Points, in no order, along strands that fork, close into loops and pass close to each other.
Two points are linked if the straight distance between their rows is under 98.1. Some points are linked to none.
Q410: [ -7 -14  25  -3   0 -12  14  10   8 -20  16  -4  19 -19  -2  -4  35  23
  -7  17  -8   4   8  -1  -2 -19   6   9  -2  20   1  24  10  -7  37 -15
  -9 -21 -10  16  -4   9  -5  25  10  -8 -25 -14   4   9  -3   2 -12]
Q431: [ 32  19  12  17   1 -17  11   3  -9   5 -18   4 -11   9  -3   5 -14 -19
   5   4   4  -5  -3  -8   4  17   7 -11 -20   1  20   7  26  14 -13 -13
 -14 -12 -34  -7  -4 -23  34  -3  -4 -17 -13   6   2   6  36 -12  27]
Q580: [ -2   3 -15  21   8  16  -1   8 -16   2  16  20  -4   4 -12  10  -8  -7
  22   0 -56   8   4   7   2 -15  -2   1  -8   1  -9  -1   2 -22  -8   5
   3   2 -18   2   6  10   2  -5 -20  20 -12   7 -10 -35  12   8  25]
Q260: [ 13  27  24   9  18 -11  -8  -8  27   2  12 -40   2  -9 -17  -3  11   1
  -8   9  -1   5   2   9 -16 -31  14  -4  10  24 -20   4  20 -15   9 -11
   1  -4  18  -1   6   0 -11 -10  13  12   2   3   2   1  -9   4 -23]
Q180: [ 23  18   2 -10  -8  -4  -1  -4 -23  23 -33  -8   0   5 -10   4  -8  -8
  -7  10 -14   3  -1   4  -6  -2  12  -2 -12   9   2  14 -11  -6  -2  10
  -5   9 -34  11 -22 -15   4   7  10   0   6 -20  22  -4  23   1  13]
Q752: [  2   8  25   5  -3 -25  -9  13   4  -5  28   7 -20   0  -7  -7   8  -9
  10 -19  16 -10  10  -1  13 -17   5   8 -15   8   2 -20  14  15  -6 -18
   0 -46 -21  13  -4  12  -2   6  -1 -26 -38   8 -33  17   0  33  16]
Q697: [  2 -14  10  -7 -18   4   6  -7 -14  27 -25 -31 -10  14  -4   9 -19  -1
  -1  19  -2   1  -9   3  -4   2 -10   2  -4 -33 -14  -7  -6   9 -18  14
 -14  26  -3  14 -29 -21 -37  14   8  20 -12 -16   8   3  -4  -4   3]
Q37: [ 16   1  23 -29 -21   6  15 -10 -13  30 -28 -11 -11  -1   4   5 -17 -10
  -5  -2  23   6 -23  -6  -4   1 -13  -8 -14 -27   8   4  -3  38 -14  24
 -16  26 -19   9 -26  -9 -17   1   7   8  -9 -25  13  -9  -6  -2  12]
Q951: [ 11   0 -22 -30 -16  16  13  19 -28   9  -4  11 -17   5   1  10   8  -8
  23 -15   3  -3 -10  -7   4  11   1  -5  23   0   1  15 -35  17  18  12
  17  22 -28   2   2   2   4 -23  -1 -27  22   1  32 -28   2  -4 -12]
Q16: [ 29 -17  18  10  19  17   9   1  -7  -6   2  -2  -3  -3  -3   8   7 -28
  15 -25   2   5  14  20  -1  20   8 -23  -2   9 -25  18 -13   7 -24  12
 -10  13 -21  -6  17  -7  -4  -8  -9 -12 -22  17  -8 -42  -4 -30   8]
Q223: [-17   9 -14   0 -26  13 -12  -4   8 -12  -8  -3  -5  -3  -4   1  27  38
 -24 -22  23  -9  -5 -17   7  -4  15   4  36  -4  24 -15 -14  10   5 -11
  22  -1  33   3  14  12   7 -15 -13 -30  -7  -7  -1   4 -10  14 -17]
Q395: [  2  -1 -21 -11   4   7  -3  -1   1   1  22  -3 -15 -11  -7  -2  14   4
  10 -21 -24  -4  18  22   2 -20  -1  -7   9  20   2  -5   1  -4   6 -11
  10 -20 -10  -1  13  20  28 -22   6 -28  -3 -10   0 -21 -10  12   0]
Q314: [ 11 -10   4  13  -8  27  12 -22   2  -6 -13 -26  20  -6  -8  22  34  13
   5 -31  15  -2  21  15 -18   1   4 -26  19  10 -22   9   1  18  -2  16
  -5  -1   9   1 -13 -13 -38  25   4 -32  -5  -2 -19 -11   8 -20 -20]
Q653: [ -2 -19  -1   6  -7  -4   2  -8  -1 -11  -4  17   0   7  25 -17  -4 -11
  -5  18  26  -1   0  -3   7  50  -2  -8 -11 -16  -1  -1 -25  -2 -16 -12
 -13  18  14 -16  11  -8 -11   8   4  17   3  -3   3  20   1 -28  14]
Q42: [ -7  17 -37   0   2  20 -20  -3  12  37  -4   6  -3 -24  11  -4  -3 -19
   9 -28 -30 -22  14  36 -12  -1   4   5   6   0  11 -21 -15 -16   2   9
  16  13  -1  13   8  -1  -4 -17 -12  -3   6   8   7  -9 -18  30   5]
Q567: [ -7  -6 -17 -27  -7  13  24  11  21   6   0  25   0   1  -6  -2  -2  16
  -1  10  13  13 -32 -12  -6   5 -23   0   2 -24  15 -17  28  46   9   4
 -15  -6  -3  40 -29   7   4 -10  -8  -4   3 -27  16   5 -10   3  16]
Q840: [ 35  30  24  -4   1 -19  23  15  -5  -2   9  14   1   8  -2  -2 -20  -6
  -3  28  13   9   8 -17   8  19   6  -4 -14  16  17   5  -3  -4   0  -5
 -13 -26 -25 -11  12 -12  27 -24   4  -8  13  11   6  -1  28  -9   2]
Q925: [ -9  -8 -27  -4 -12  10   1  19 -22  -6  -8   1 -23   0   1   7   3  10
  18 -19   3   4  -3 -19  17  30  -2  10  31   6 -10   5 -26   9  19  -1
  16  18  -5 -17   5  -7   2 -12 -12 -10   8  21  13  -9  16 -12 -21]
Q482: [  0 -20  -7 -25 -15  21  21  14   3  19  -4  23   3   1  15  12 -10   3
  12  -3  10 -12 -14   3 -14  13 -28 -12 -14 -22  15 -23  13  21  -5  11
 -21  10  19  18 -35   1 -13  -1 -15 -21  14 -28   3 -11  -5   4  18]
Q638: [  8  -9 -10   1 -10  21  14 -33   7  -4 -17 -27  25  -7   0  10  15  36
 -11 -28   2  -7  13   8 -12  -8   0 -15  28   5  -5   8  -4  14  12  11
   4   3  19  -2   6  -6  -9  11   1 -19  12  -7  -1  -2   3 -17 -24]
Q23: [-25  -4 -14   6 -25  11 -32  -8   2  15 -14 -22 -16 -22  -7   0   7  13
 -12 -29 -16  -1   9   8   3 -11   1  28  31  -3  -1  -1 -11   6  16  -3
  18  12   6   5   1   1  12   8  -4  -9 -29  15  -2  -1 -10  15 -26]
Q635: [ 13   9  -1  -2  13  -7  20  14 -16   1   6  14   8   2   8  33  -8  -9
  -3  20 -22  14  22  -5 -16  11  -2   5 -29  -9  20   6  -7  -3 -14  22
 -20 -24 -32  -5   2  -2  15  -7  -8 -12   5  -5  -9 -32  15 -15  33]
Q187: [-18 -13 -30   7 -15  -7  -5  -7 -12   2 -28 -34 -16 -10 -14  -2  -2  26
   4 -16 -24  15 -26  -5   8 -10 -21  34  28 -18  -5  -6   2  18  17  -9
  13  22  -6   7  -7 -11   9  10  -6   5 -25   7  17   3   7   3 -20]
Q437: [  0  -5   7   4   0  17   8   0  -8 -19 -42  13   3   9   6 -10  19  11
  -7 -10  -6 -12   6   6  17  20  -7 -12 -22  17  -1   5   2   1   7  -3
  10 -15 -17  16 -18 -13  25  19  -6 -13 -23   2  -9  27  24  -1  -1]
Q477: [  0 -26   6 -19 -12  24  16   7 -24 -12 -14  29   2  21   3  -3  -7   3
  11   2   1   9   2  18  23  27 -29  -5 -17 -11 -33 -25 -30 -16 -17 -13
  -6   1   3  26  -5   6  17  21   0  -7 -21  -8  13   7 -12  -7   0]
Q568: [ 21  -2  -6 -28  -7   2  16   7 -19  11  -8  12   4  -3   0   0  -6  -9
   7   0   0   5   0  -3  -4   3  -4 -11   5   5  17  17 -11  10   9  12
   2   3 -26  -7   6   8  13 -10  -3 -10  26  -9  27 -19   4  -8   6]
Q199: [ 10 -13  -4   6   9  14  11   4  11   8 -24  15  16 -15  15  14 -26  -3
   3 -12 -16 -10   6  16 -11  12 -14 -17 -32 -12  22  17  12  24  -7  19
   2  13   0  -8 -12   1   2  12 -20  -5  14   9  -5   0  17  -9  22]
Q409: [-19  32  20   8   6 -32   4   1  17   8  -8 -28   5 -11  -5  -7  26 -29
  -7  40  10  13 -11 -22  -9 -12  19  24  -6   4   6  18  19   1  16 -17
 -17  13   9 -11   4  11 -22   8  -6  23  -2   3  -3  25   3   2 -19]
Q79: [ -3   0  -5 -21  13  -7   0  14   4  -4  39  11   1   1  -7  -3  -3   3
   8 -14  -7 -12  34  28  -5 -13 -11   2   5  21   3 -28 -14 -13   5  -2
   7 -44   5  10  13  32  15 -23   0 -28  13   2  -7 -14 -15  22   4]
Q480: [-21  33   9  21   4  -9 -27  -2  21  17  -7 -30   9 -16  -3  -6   6 -25
  -6  10   9   1   0 -17 -29 -27  25  14 -11  -6   6  14  23   2  10   2
  -6  -4  -2 -13  11  13 -44  27  16  15   3  -5 -10  20  -9  11 -12]
Q559: [-22  26   6  -3   3 -25  11  20  26 -17   8   4  20  -7  -3 -21  14  14
 -20  28   4   0  -2 -25  -4   9  13  24  -1   6  33  -8   2   7  14 -11
 -13 -28  25  10  27  19  -8 -15 -12   6  15  -5 -10  35  -7  26 -20]
Q660: [-16  14 -18 -26 -17 -11 -16  -7 -11   8  15  16  -5   0  -7 -13   3  12
  -6  -7   5   5 -26 -37  14  -4   6  10  17 -11  19  10   0   0   7   4
  14   1  13 -18  36  28  -3 -19   0  20  30   3  -3   7   0   9  -1]
Q826: [ -9 -35 -12   3  -7  -9  13  -4 -16 -13  -2 -28 -13   0  -6  13  -9  36
  21  -7 -16  12 -26 -13  29  -1 -28  14  29 -29 -13  -4   2  14  -2  -8
   9   8   4   3 -14 -11   1   9  -1  21 -14   3  17   2  -3 -27 -25]
Q117: [ 20 -27  29  22   8   5  -7  11   5 -12  19   8 -14   8  10   1  -5 -24
  26  -9  11   6  -5  12   2   8  -3  -9   9   7 -23   1  -7   0 -37   8
  -4  37  -4  -7   0 -18   5  -2 -14  -6 -26  20   4 -33 -18  -9  12]
Q344: [  9  23  32  31   9   5 -15  14  11  -6  -5   6  -2  15  26   2 -29 -34
  -9  -4  30 -11  16 -12   6  -8  -4  -8 -16  -1 -20  10  13 -15  -6   8
   7   6   4 -18  -9  15 -30   0  -2  14   9  33 -17  19   9  -1  -1]
Q505: [  7  26  22  -9  -7 -32   5   3   9  10  -7 -18 -13  10 -10 -11  14  -5
  -8  40  17  13 -29 -15   2  -3  27  14 -17   7  14  10  15   7   8 -11
 -15  -2 -15   6  -8 -12   9 -12   9  24 -16  -3   7  20  -5   6   2]
Q868: [-20   6  10  10   0 -11 -27 -13  -6 -10  25 -19 -10 -11   0 -12  32   0
   7   6 -13 -22  -4  15   6   2  33   9   1  40 -19  14   1 -37  14 -21
  19   2   2  -4  -1   1  18 -18  26  15  -5 -16  -9  -8 -12   9  -9]
Q350: [-12  -7 -34  -4   2  -6   5  10 -32   1  14  15  10  13   6  11  -6  22
  -2  23 -14   8  -7 -25  -7   0   9  10  -9 -14   4   8 -13 -35  19  15
   5  14   0 -12 -17  -5 -13  -2  11  35  27 -19   8 -13  11 -14   3]
Q506: [  4  11 -31   4  15   7   8  14   9  -6   0  15  -5  -3 -11   2  -8  23
  -1  10  -7  19 -13 -33  -6  -8 -22  -4  20 -11  -3 -13  27   0  14  -2
  -1   6  13  -4   1  -7   1 -15 -20  18  14   3   5   1  31  -9 -10]
Q707: [  3  23  38  14   2  19 -12   5  15 -19  11  -4 -12   8  16   4   2   2
  -6 -22  36 -13  15 -12  14  -9   7 -17   7  23 -18  13   7 -15   6   5
  22   0  17 -12 -15  -4 -15   2 -10  -4   4  31 -20  13   1   3 -21]
Q876: [-23 -29  -5  10  16   4  -1   3 -14  -8  19  18  13  11   9  13   2  18
   0  27 -18   8   6  -7   0  -2  -2  12 -10   1 -18  13 -17 -50  19  12
   0  20   2 -12 -25  -8  -4  19   6  22   5  -7   3 -16  -6 -20  -1]
Q683: [ -7   9  -8 -24  -6  10  -9  11  -6 -15  15  35 -15   9   3  -9  10  -4
   4   9   6   1  14  13   8   6  -3   0   1  11  -9 -34 -22 -24   3  -7
   5 -23  19   2   9  24   5  -2  -6  -9  -1  -3  -7  13  -8  18   9]
Q760: [-11  -1   4  -5  12 -13 -26   4  16   2  10  33   5  -1  16 -17 -15 -29
  -8  14   7  -8  22  25 -12 -10  -4   5 -13   1   1 -25 -17 -27 -10   1
  10 -15  10  -2  11  18  -7   2   5   8  17  -2  -6  16 -17  19  21]
Q70: [-13  31 -17   5  -9  -8  -6  21  18  -8  -6  -2  -4 -22   4 -15  30  16
 -23   3  13 -12   2  -8  -9  -2  23  16  13   4  33   0  -2   3  21   1
   8 -10  19   3   3   8  -4   2  -7 -10  -1 -10  -1  25  -5  28  -2]
Q953: [ -3  -4   8  -1  -4  20   9   4 -14 -29 -34  18  -1  23   5 -17  24   4
 -10   2   6  -3  12  22  19  35  -5 -14 -16   6 -27 -19 -21  -8 -10 -15
  -2 -17   9  23  -9  -8   6  17  -3 -10 -21  -3 -12  30  11   4  -5]
Q169: [ 27  21  45  16   8  -6  10  14   9  -3   3  17 -11 -10  23   8 -14 -30
   9   1  42   6  -3 -21   2   2  -6 -14 -15  -3  -7  17   7  10  -1  10
 -12  17 -17 -28  -6   9  -7  -5  -5  12 -11  22  -6  -1  -5 -19   6]
Q519: [-18  14   6 -14 -25  -8 -17 -20  -3   1 -12   9  -1   6   3 -17 -15  10
 -24  -6   5  -1  -8 -16  27  -8  -3  14  17  -8  12   5 -11  -9   5  -9
  20  -3  14 -19  34  26  18  -5  -2  24  14  19 -11  26  -4   6 -18]
Q183: [ 11   0 -15   9   7 -11  19  19 -26  11  -1  24   4  13   1  22 -21   0
  14  24 -25  26 -14 -29 -10  -8 -10   2 -13 -30  10  -2   5  -5  -7  18
 -22   6 -21   0  -8  -6  14 -12   5  14   0 -26   3 -35  15  -9  35]
Q122: [-10  14  13  11  -2 -23  20   8   9 -27 -15   3  27  -3  -1 -14  17   6
 -27  24 -16  14  11 -19  -2  10   7  19 -11  14  32   2  -5   1   9 -33
 -18 -39  -4  17  31   0   4   5  -2   1  -8  -4  -8  49  12  13 -18]
Q39: [ 18  13  -9   3  20   8   6  17   7   7 -27  21  14 -14   6  31 -23 -12
  -8   9 -19   5  20 -10 -18   2  -6 -16 -33   3  23  16   7  13  -5  23
   3 -12 -21  -8   4   4  13   9 -21  -3  31   7   1 -11  26 -12  30]
Q720: [  4   0   1   2 -13  -1   0   6 -27  15 -10 -11 -25  12   4   6   5   5
   7  10   0  11 -15 -12   4  15  13   5 -10  -6 -13   6 -16 -11  -8   5
  -9  25 -11   5 -25 -17 -19   7   3  20 -15  -9  14  -5  12 -11   5]
Q522: [  6  26  -1  -2  -4 -22   5  10  -1  -6   6   5 -12   2   2 -17   8   0
  -4  35  -3  -7   4  -5   0 -13  15  11 -24  15  14  -4  14 -14  16 -17
  -3 -26 -11   4 -12  -4  23  -3   5  13 -17  -7  -4  21   9  19   5]
Q552: [  2  -5  19   7  -2  13  -7  -1  -2   2  14   1  -5  -5   2   8   6   5
  -2 -18   6 -10   1  -2  13 -14  -2 -11  -1  12  -9  17  12  -3  11   7
  15   8  -6 -11 -16   0  -7  20   2  -1 -12  15 -16   0   3   1  -2]
Q299: [  6  14  -4  -5  -4   9   7 -16  11  11 -18 -47 -19 -12 -17  17  12  17
  -4 -12   7   6 -21  -6 -10 -20   6 -10  24  17  -3  -6  18  40   8  -7
   9  11   6  14  -8 -29   2 -10  -4 -10 -18  -2  18 -10  -5   5 -14]
Q242: [-25  -1  23 -15 -19  -9 -28 -20  -3  27   6 -22   4  -1 -15   1  -5 -19
   0   0  25   3 -31 -32   1 -11  15   5   2 -20   0   9   8  30 -22   3
   4  12   8 -16  29  15 -49  11  19  19   6   2 -11   8 -21   9  -6]
Q930: [  2   4 -26 -27   3  -4  14  12  -6  11   5  31  -3  18 -14  -8 -11  13
   3  34 -12  16 -22  -4  -4 -13 -18  12   0 -17   9 -32  15   2  -3   3
  -4 -22   0  27  -5  13   7 -19   0   3   8 -23  17  -6   0   7  20]
Q782: [  0   5   3  23   7  18  -9  -3 -11   8   5  -3  -7   3 -11  13 -11   5
   2  -6 -29  -2   2  -9   3 -25   0  -1  -8   1 -20   8  22 -28   0   6
   8   9 -16 -14  -6   4 -11   6  -2  21  -9  14 -17 -13  14   4   2]
Q85: [ 14  21  41  -2   5   1  -3  -6  20  -4  17 -40  -4   6 -19  10  15   2
  -5   7  33   8 -14  -7   1 -10  26 -25  12  13 -22  -1  12  12 -14  -1
  -5   0  27   3   6 -14 -30 -23   4   3  10   0  -4  -1 -12  -1 -20]
Q852: [ -1  14  -2 -24 -16   4 -10  -8  -2  12  11 -15   7 -16  -6   2   9   2
  -6 -10  19   1 -14 -24  -5   1  22  -8  12  -9   7  15  -9  18  -4  21
   2   3  15 -22  28  14 -35  -2   3  10  30   2  -1  -3  -9  -7 -15]
Q488: [  6  18  11  13  15 -24 -23  15  11   3  26   6 -22 -11   7   0  -2 -26
  16 -30   0 -15  18  17   0 -25  -7   9 -17  16   4 -20  26   4   2  -4
   8 -26 -16   9 -21  20   9  -2  -7 -17 -24  21 -20   0  -9  29  15]
Q543: [ 15   7 -11 -15 -12  17  18   5   3  14 -25 -21  -8  -9  -7  15  13  -1
   2 -15  -3  -9  -3  12  -7 -15  -7 -15   8   5   8  -4  13  35  15  -7
   3  -4  -6  19 -18 -13   7  -1 -14 -41  -2 -14  15  -9  10  14  -9]
Q126: [ -9 -47 -14  13   3   6  13   0   7  -1  15  -2   9  -9  -7   0 -18  12
  17  -6  -9   3 -16   4   3  -5 -42   9  30 -27 -14  -8  18  14  -9  -5
  -1  27  22   1  -6 -10  -7  24  -1  -4 -11   1  17 -17 -10  -8  -9]
Q769: [-16 -19 -12   2   6  14 -25  -9  12   2 -26  -2  10 -14  -2 -20  16   1
 -21 -36  -5  -5  22  42   4   2  -9   8  20   0 -14  10 -15   2  15   8
  21   3  10  13  -6   2  20  15   3 -17 -22  19 -17  10 -15   7 -25]
Q514: [-11  26  23  16  11 -24 -23   7  21  12  16 -12  15   3   9  -2  -1 -22
  -8  12  22  -3  20  -9 -14 -21  30   9 -23  -1   7   3   1  -5  -2   6
 -10 -29   5  -5   8  17 -39   4  19   5  17  -4 -16  24 -12  24  12]
Q41: [-11  -5  26 -32 -13  -3 -10  -8  -9  27   2   4  -7   1 -14   2 -11  -6
   3  10  27  20 -37 -26   0 -14  -1   4  -4 -25 -10  11   4  31  -6  12
  -1  16 -12   2  -8  14 -31   2  14  23  -5  -9   2  -3 -25   3  13]
Q538: [ 43  39   6  -1  13 -29  15   7   7  15  10   0   0  -4 -18  -3 -35  -7
   6  13  -9   7   0   3 -18 -11   3  15 -13  18  13   7   8  15  -4   3
  -8 -27 -39 -12  14  -3  28 -28   0  -1   0  22   8 -11  24   1  -4]
Q315: [-18 -41  -8  10  -3  -4 -15 -28   5  -7 -16 -27  13   1  -5 -16  15   4
 -12 -22  -6  -6  15  38  13  11  -4   9  29  -5 -18  11 -14  -6  -4  12
   5  13  23  10  -9 -19   3  13  20 -11 -13   6 -12  10 -23  -9 -25]
Q351: [ -2   4 -46  10   7   6   3   7  -2  -1 -20   1   3 -15 -10  -5 -15  15
  -4  -1 -29  17  -3 -11 -20 -14 -25  10  20 -16   5  -4  11   5   9   0
   0  13  -1  -9  28   4   6   7 -21  16   7   7  15  -8  29 -10  -4]
Q715: [  4 -24   1  24  19  16 -14  17   4  -3  21  24  -7  12   4   0 -12 -26
  30  -5 -19  -3  10  25  -1   2  -3   1 -19  -3 -14  -8   4 -24 -30   8
   0  19  -5   8 -11  -6  12   5 -20  -4 -25   7 -14 -39  -8   9  34]
Q285: [-13 -35  19   6  -6   1 -12 -20  17   2   6  -6   1   7  10  -8 -35 -18
  -5   2  19 -21   9   0   8  20 -20  -3  26 -41   1  -3  -8  24 -40   7
  -3  16  25  -8  13  -7 -22   8  23  14  15  11  -3  24 -16  -6   7]
Q561: [-14 -27   2  20  -5 -14  -7 -35  -4  -8 -26 -37   6  -1  -1 -11  28  22
  -3  -9 -11  -3  -1  27  10   2   6  13  10  18 -18  25 -14  -1  14 -17
   5  24  12   4 -18 -23  10  17  19   8 -25   6  -4  16  -7  -5 -22]
Q254: [ -1 -24  -2 -16 -15  27  18   0 -29 -14   7  25  -7  37   0  14 -15  21
  11 -11  -6 -19   1   3  32  17 -14 -18  -8  -4 -17 -18  -9 -15 -10   6
   5  -7   5  10 -12  15  15  12  -5 -15  10  -6   0 -15   3  -5  -2]
Q570: [-22 -18 -10  17   6  -8 -24 -22  18  -4  31  -5  19 -11   5 -11   5   0
 -10 -13  17   0   4  -9   1   6   5   2  17  -9  12   9   9 -14 -10  -2
  -2  13  22 -30  40  13  -2   8   5  -8  14  -2 -15   8  -9 -12 -14]
Q240: [ -1 -38  -4   4  23   8  10  -6  -7 -11  12  12  13   7   7   2   8   4
   0   5 -20   2  11  19  -4   9  -1  -2 -17  12 -19  18 -18 -29   6  15
  -1  20  -8  -4 -11  -4  12  12   6   0  -1  -7   3 -37 -12 -29   9]
Q768: [ 28   6  34  -1   4 -16  -4  -3   9   7   7  10  -1 -23   8   5  -2 -24
   0 -12  18   3   1   4  -2 -19   2 -15 -15   4  -1  15  10  17   0   3
  -1  -8 -25  -9   2  17   3  10   7   3 -11  12  -4  -1 -11 -11  10]
Q639: [ 10 -20  -1  11  23  14   1 -12   5 -12   3 -15  16  -5 -11   9  31 -20
   3 -22  -4  13  28  41 -16  21  16 -23   5   9 -37   3 -13   0 -24   6
 -25 -15  -5   8  10 -16 -17 -19   9 -21  -3   3  -9 -24   8 -30  -6]
Q64: [ -2  -6  -9  -2 -20  -2   4   7 -43  -7  -8  -6 -29  19  -1   7 -21   8
  20 -11   0  -5 -11 -14  28  28   6   9   9  -3  -4   1 -32   1 -13   8
  10  14  -6 -14  -8 -12   6  -6  -1  16  10  15  16  -8  12 -13  -6]
Q994: [ -7  -3  18  -8   2  -6  10  -4   6 -28  -5  11  30 -10   2  -7  22  13
 -22   2 -17  10  10  -8   5  -9  -4  -5 -11  22  17  28   3   5  25 -17
  -3 -47 -27  22  19  11  21  24   7  -9 -10  -6  -2  23   8   1  -7]
Q754: [  5   1 -27 -12 -15  12   8   1 -44  -8   3  14 -21  39   0   9 -15   6
  26  -7   7 -25 -19   0  26  22   8  -6   4   4 -14 -21 -29 -10 -16  -3
  14   5   5  -9  -6  -1  23 -20  -1  -8  20  -6  21 -23  -1  -5   8]
Q962: [ -7  12  17   3  16 -16 -15  12  21  -8  31  15  13   7  19  -9  -9 -27
  -4  23  26 -11  22  -6   0   3  17  -1 -18   1  11  -9  -7 -28  -4   3
  -2 -23  11 -17  11  11 -13  -9   4  14  28   3 -15  27 -11   8  11]
Q177: [  4  20  15   7   4 -23  18   7   4  -9  29  -6  -2  10 -14 -16   0  13
  -2  12  11  -8   4   6  -8  -6   2  17 -23  18  15 -21   8   2   6 -29
  -8 -32  -8  11  -5  -5  13  -8   2  -8 -32   6 -22  14  16  29  -5]
Q471: [ 22   3  24   7   5   7   8   4   5 -17  -1 -26  11  -8 -14  20  29  -8
  10 -10  15  26  21  21 -23   7  15 -20   9  13 -33   9  -8  19  -7  -2
 -27 -26   0   9   3 -10 -37   9  13 -21  -4  -3 -11  -7  11 -22 -24]
Q523: [ -2  13 -30  -4  -8  32  -5  10   4  27 -13  -9  -9 -15   0  17   8   8
   9 -32 -26 -21  15  19 -18  -8   2  -6   4   9   3  -8   2   0  14   7
  22   9   9  16 -21  -6  -3  -8 -16 -35   8  -3   2 -14  -3  30  -6]
Q155: [  2   8   9 -10   0  -4 -13 -19   8   3  -1 -14   6   1 -12 -11  11   6
 -19   9  -5   7   3  30  -5 -31   7 -15   8   9 -13   0  -2 -18   8 -14
   3  -7  17  14  -4  -3  -8   2  19  13   3 -16   6   8 -10  15 -10]
Q575: [ -5  -9   8   2  -2 -19   1 -12   5 -10  -6 -26   6 -27  -2 -14  43  13
  -4  10  -5   8 -13  12   0 -18   3  14  11  30  -6  25  12  -4  41 -34
   2   4  -5   9  -7  -2  18  14   9   5 -31  -7  16   7  -8   1 -23]
Q968: [  6 -29   0   6  -1   9  13  -8  -4  -1   0  10   3  10  16 -11 -34  -6
  -2  10   9 -23  12   4  18  34 -14  -5 -10 -29   9   1 -20  -4 -22  18
  -2  24  16 -18  -4 -16  -2   1   6  24  19   7  -6   9 -10 -21  12]
Q977: [ 12  28 -23   1  15   2   3   3   9  -2 -29  -2  12 -22  -4   8 -24  -9
 -21  10 -17  20  14 -11 -25  -5 -12  -2   7   3  15   5  -3  15   3   4
  -3 -10 -13 -14  35  -2   0   9  -8   7  36  13  16  -1  30 -11   5]
Q247: [-11   7  -1  -8  -7  -8  -5 -26  11 -11  -8   7  19   5  13 -28   5   5
 -30  10  -2   4  -6 -11   9  10   6  -6   2  -4  18  -8  -6 -17   0 -40
   1  -7  25  -9  45   6  11  -8   1  22  13  -6  -4  45  -6  -2  -7]
Q94: [ 16  10   1  18  12  -4   9  -4 -18 -15 -34  15  -7   9   2  -5   0  -1
  10   7  -1 -12 -13  -9  16  27   1  -6 -23  20  13  10  24  -6   9 -21
   2  -6 -29  -1 -26 -26  49  15   0 -19 -11  -7  16  15  33 -17  19]
Q119: [ -3  21 -14  11  15  -8 -32  -1  19  17  15  -2  -7 -28   6  -7   5 -26
  15 -30 -13 -10  27  31 -16 -13   9  24   4  11   2 -25  -4 -13  -2   2
   2 -14 -13  12  10  16 -11 -14  -2  -7  -8  14  -4   1 -17  29  11]
Q565: [ -1   3 -44  -9   2   7   2   5  -7   5   4  15 -19  12  -8  -8 -18   4
  11   5 -19  -8 -24  16  -2  -5 -16   1  12 -10   9 -38   6  -7  -4  -2
  12   9  28   1   0   8  17 -21 -14   4  11 -11  14 -13  -8  18  15]
Q429: [ -3 -31 -18 -16 -10  21  22  11  -3   7 -23   5  18   7  20  19 -10   4
   5  -8  -3 -31  14  22  -6  27 -13 -16 -28 -12  13  -5  -5   7  -8  26
 -12  12  17  11 -33   0  -6  11 -19 -24  27  -2  -8   2  14  -9  17]
Q843: [ -1   9 -34   0  20  13  -3   9  25  14  16  11 -11  -5 -15   2 -18  -3
   1   2  -6   7 -18  -4 -18 -20 -22  -4  25 -19  -2 -30  31  10  -8   2
   9  12  23   3   0   5  -4 -27 -18  16   9   9  -4 -15  -8  17  15]
Q283: [-19 -20  -2   9  18 -11  -4 -30  32 -23  26  -2  37  -6  18 -15  14   3
 -23   7  11   3  14 -13   3  10  12  -4   0  -4  22   0  11 -13   8 -21
 -16 -13  26 -20  37   6   4   0   9   0  19  -9 -12  30 -12 -12  -7]
Q902: [ -2  -1   9  -9   0  -6   6  -8  10  -2  -5 -38 -12   8 -14   2   5  15
  -9   6  22  13 -39 -22   6  -4   4  -8  17   2 -10  -9  11  19  -7 -11
  -2  26  16   8  -1 -22 -12 -15  -5  16  -9   1  17   5  -3 -12  -8]
Q998: [  1  -7 -32  -4  -1  -8  18  -4 -25  -3   6  26  19  22   7  14 -21  20
   9  22 -14   2 -26 -20  -1   1   2   2  -8 -16  20  -1  -1 -27  -2  13
  -4   7 -10 -10 -16  -8  23  -1  10  12  40 -34  23 -29   8 -23  16]
Q636: [  2 -15  10   3  16   2   4  -3 -14  -1  19  23   2  11  12  -2  -4 -17
  18  13 -24  -3  11  27  -2   3   8   0 -27  12  -9   2 -11 -38 -19  13
  -8   8 -11   3 -14   0  26  -1  11  -4 -17 -16  -4 -46 -33  -6  34]
Q135: [-27 -42  10  17  -5  -2 -32 -15  19  -7  32   2   4  15  12  -8 -24  -9
   5  -9  24  -7  -3 -11  12   4 -15   1  21 -21   6   3  15   6 -27   1
   6  19  22 -21  26  -3  -6   8  11  -3   6  13  -5  13 -10   7 -13]

How many points has the smallest loop of links through each point below? Write 0 if it is on no loop.
Q720 => 6
Q39 => 11
Q471 => 0
Q552 => 5
Q480 => 0

A tip is a point with one link. Name the tips that can be reached along the links from each point below, in the order of the rows.
Q187 => Q223, Q126
Q782 => Q638
Q852 => Q653, Q538
Q752 => Q395, Q155

A piece is all that can be reached along the links. How many separate loops has the piece of each point below (a circle has one, a figure eight two, a Y none), and how many tips (points with one link)?
Q135 => loops 1, tips 2
Q187 => loops 0, tips 2
Q351 => loops 2, tips 1
Q155 => loops 0, tips 2
